Each row is a point on a tangle of strands that fork, close into loops and nearly touch. The rows are in no order.
In the rows, 100 means zero.
Points whose rows are less than 43.8 apart are linked; no others are. Some points are linked to none.
j_58: 138	50	63	109	134	84	89	97	114	112	100	157
j_815: 76	93	109	103	83	78	76	75	120	89	147	86
j_310: 127	123	121	76	95	121	108	127	106	84	89	92
j_39: 58	117	124	59	88	134	100	121	83	95	113	99
j_138: 152	75	69	115	110	74	105	104	96	130	90	140
j_12: 80	119	126	60	98	128	104	123	81	88	108	92
j_436: 116	103	135	90	103	72	112	130	66	86	92	91
j_41: 46	106	88	114	31	94	76	100	115	93	107	85
j_799: 73	97	94	118	69	85	74	70	127	87	134	77
j_289: 104	79	109	115	128	81	98	74	134	79	126	104
j_214: 140	77	115	126	112	77	100	95	117	82	96	123
j_45: 108	106	115	82	64	64	71	113	101	94	132	93
j_123: 83	84	117	84	115	59	82	86	86	88	147	97
j_653: 106	68	38	109	115	71	100	64	113	128	124	93
j_748: 120	123	100	122	119	106	124	92	104	117	83	92
j_836: 80	118	140	113	111	77	116	96	73	93	119	82
j_684: 78	92	108	78	103	58	65	83	72	102	145	101
j_371: 32	102	103	77	62	145	98	113	124	96	98	93
j_750: 134	116	111	106	84	93	94	107	119	96	100	95
j_283: 62	113	45	98	65	148	92	88	120	108	77	88
j_55: 99	103	64	69	119	160	117	83	101	120	98	89
j_49: 115	115	116	130	117	92	121	85	108	104	90	94
j_719: 24	98	105	64	68	134	93	123	109	106	101	103
j_86: 122	112	75	118	97	96	101	77	117	124	101	85
j_62: 97	132	127	101	103	112	117	107	98	92	100	82
j_979: 137	111	125	91	108	112	120	131	97	81	68	93
j_322: 120	104	109	75	124	156	122	97	102	77	83	93
j_418: 31	113	102	88	51	94	80	116	96	118	115	92
j_787: 70	103	104	82	76	65	62	92	77	113	137	101
j_555: 156	85	87	123	113	84	103	105	103	113	79	133
j_968: 105	101	130	134	124	78	118	75	107	92	111	90
j_708: 143	59	64	112	117	70	99	102	100	127	103	148
j_221: 105	106	116	75	112	62	81	109	36	106	94	97
j_96: 130	46	70	121	136	92	93	98	107	99	95	167
j_304: 139	92	136	112	95	71	108	122	97	78	86	112
j_229: 104	112	135	77	115	119	124	130	75	73	86	82
j_238: 146	100	119	113	108	101	120	129	98	88	56	107
j_891: 96	124	117	67	63	106	84	133	98	94	113	90
j_958: 79	112	27	88	68	137	94	91	103	115	79	82
j_146: 112	72	100	118	141	83	102	80	137	77	114	119
j_34: 90	132	120	91	107	140	121	102	106	93	95	80
j_339: 131	61	127	149	106	83	111	117	86	75	61	124
j_812: 37	106	99	102	39	92	79	109	109	107	114	90
j_826: 139	82	97	139	123	99	124	119	80	108	45	125
j_230: 116	117	65	77	121	140	117	99	105	123	85	91
j_8: 93	123	78	115	63	105	83	84	124	108	103	76
j_651: 85	107	136	122	115	72	115	83	90	90	122	84
j_608: 49	124	110	70	83	104	83	118	72	121	114	98
j_706: 38	108	85	92	64	149	98	102	129	99	92	90
j_876: 133	116	81	80	125	135	120	106	103	114	74	96
j_423: 95	135	98	102	112	138	118	90	111	110	91	80
j_980: 81	93	118	100	95	70	85	80	106	88	147	88
j_498: 118	115	53	107	85	101	96	86	110	130	94	83
j_265: 110	125	120	68	76	115	91	133	104	92	106	91
j_83: 86	134	81	110	97	132	107	84	117	119	98	78
j_107: 110	111	138	85	107	94	119	131	69	81	86	81
j_102: 102	116	36	91	79	118	95	95	104	127	90	78
j_990: 118	61	135	145	111	78	117	119	78	74	62	104
j_648: 107	103	104	73	122	166	115	78	106	88	95	98
j_75: 108	74	141	110	118	54	109	111	71	77	101	99
j_90: 128	50	105	145	130	92	100	95	97	71	76	151
j_930: 98	109	137	59	112	131	118	123	77	71	97	86
j_733: 102	58	39	103	130	74	99	73	122	120	124	110
j_793: 101	96	80	128	103	88	90	55	132	104	125	84
j_368: 108	108	80	125	95	92	93	62	125	116	110	84
j_916: 133	108	97	84	129	141	126	108	101	94	69	100
j_260: 141	90	135	118	100	79	114	133	92	80	70	113
j_540: 82	130	63	108	92	135	104	80	116	128	91	75
j_774: 55	98	96	84	63	65	57	93	80	118	134	100
j_36: 40	120	114	79	69	101	84	115	85	120	118	97
j_210: 103	99	85	69	120	169	116	71	106	102	99	98
j_635: 124	107	90	122	131	103	134	96	90	123	70	101
j_192: 98	120	113	71	52	82	69	126	94	101	123	96
j_897: 136	85	129	117	104	67	100	103	112	80	102	116
j_722: 87	120	114	72	104	76	80	110	39	114	104	96
j_569: 79	130	134	96	102	99	116	109	82	96	110	80
j_535: 125	104	83	113	137	110	137	108	82	124	58	109
j_549: 113	64	55	108	134	84	91	69	138	109	116	117
j_937: 141	58	114	141	111	82	103	107	92	77	70	143
j_10: 147	90	106	125	114	82	110	100	108	105	78	125
j_422: 99	89	97	119	115	83	90	63	138	88	131	90
j_342: 66	128	111	71	95	91	79	110	51	123	107	99
j_307: 68	104	86	117	43	90	70	85	121	88	120	84
j_593: 51	114	61	103	57	146	95	92	123	104	80	85
j_323: 114	66	69	112	148	88	96	80	140	92	113	124
j_981: 34	105	110	52	79	133	91	120	90	108	110	109
j_174: 109	104	129	82	104	59	96	126	51	93	99	93
j_382: 131	45	87	135	139	97	95	97	100	80	83	162

A tip is a point with one link. Name the tips that can be reached along the links from each point below, in the order of the rows.
j_83 => j_540, j_535
j_221 => j_653, j_774
j_58 => j_45, j_990

How many points has the smallest loop of links through each point below? Write - if it is on no loop.
j_648 => 7
j_62 => -
j_897 => -

A fork is a point with three links, a tip a point with one. Leave the first point through the second and follow the links. Name the first fork or tip that comes.
j_980; j_123 => j_774
j_979; j_310 => j_45
j_968; j_49 => j_535
j_569; j_62 => j_540
j_422; j_289 => j_653

Name the points in between on the shortest way along the links from the first point to the second, in order.
j_418; j_307 => j_812 > j_41
j_876; j_210 => j_230 > j_55
j_569; j_540 => j_62 > j_34 > j_423 > j_83
j_708; j_214 => j_138 > j_555 > j_10
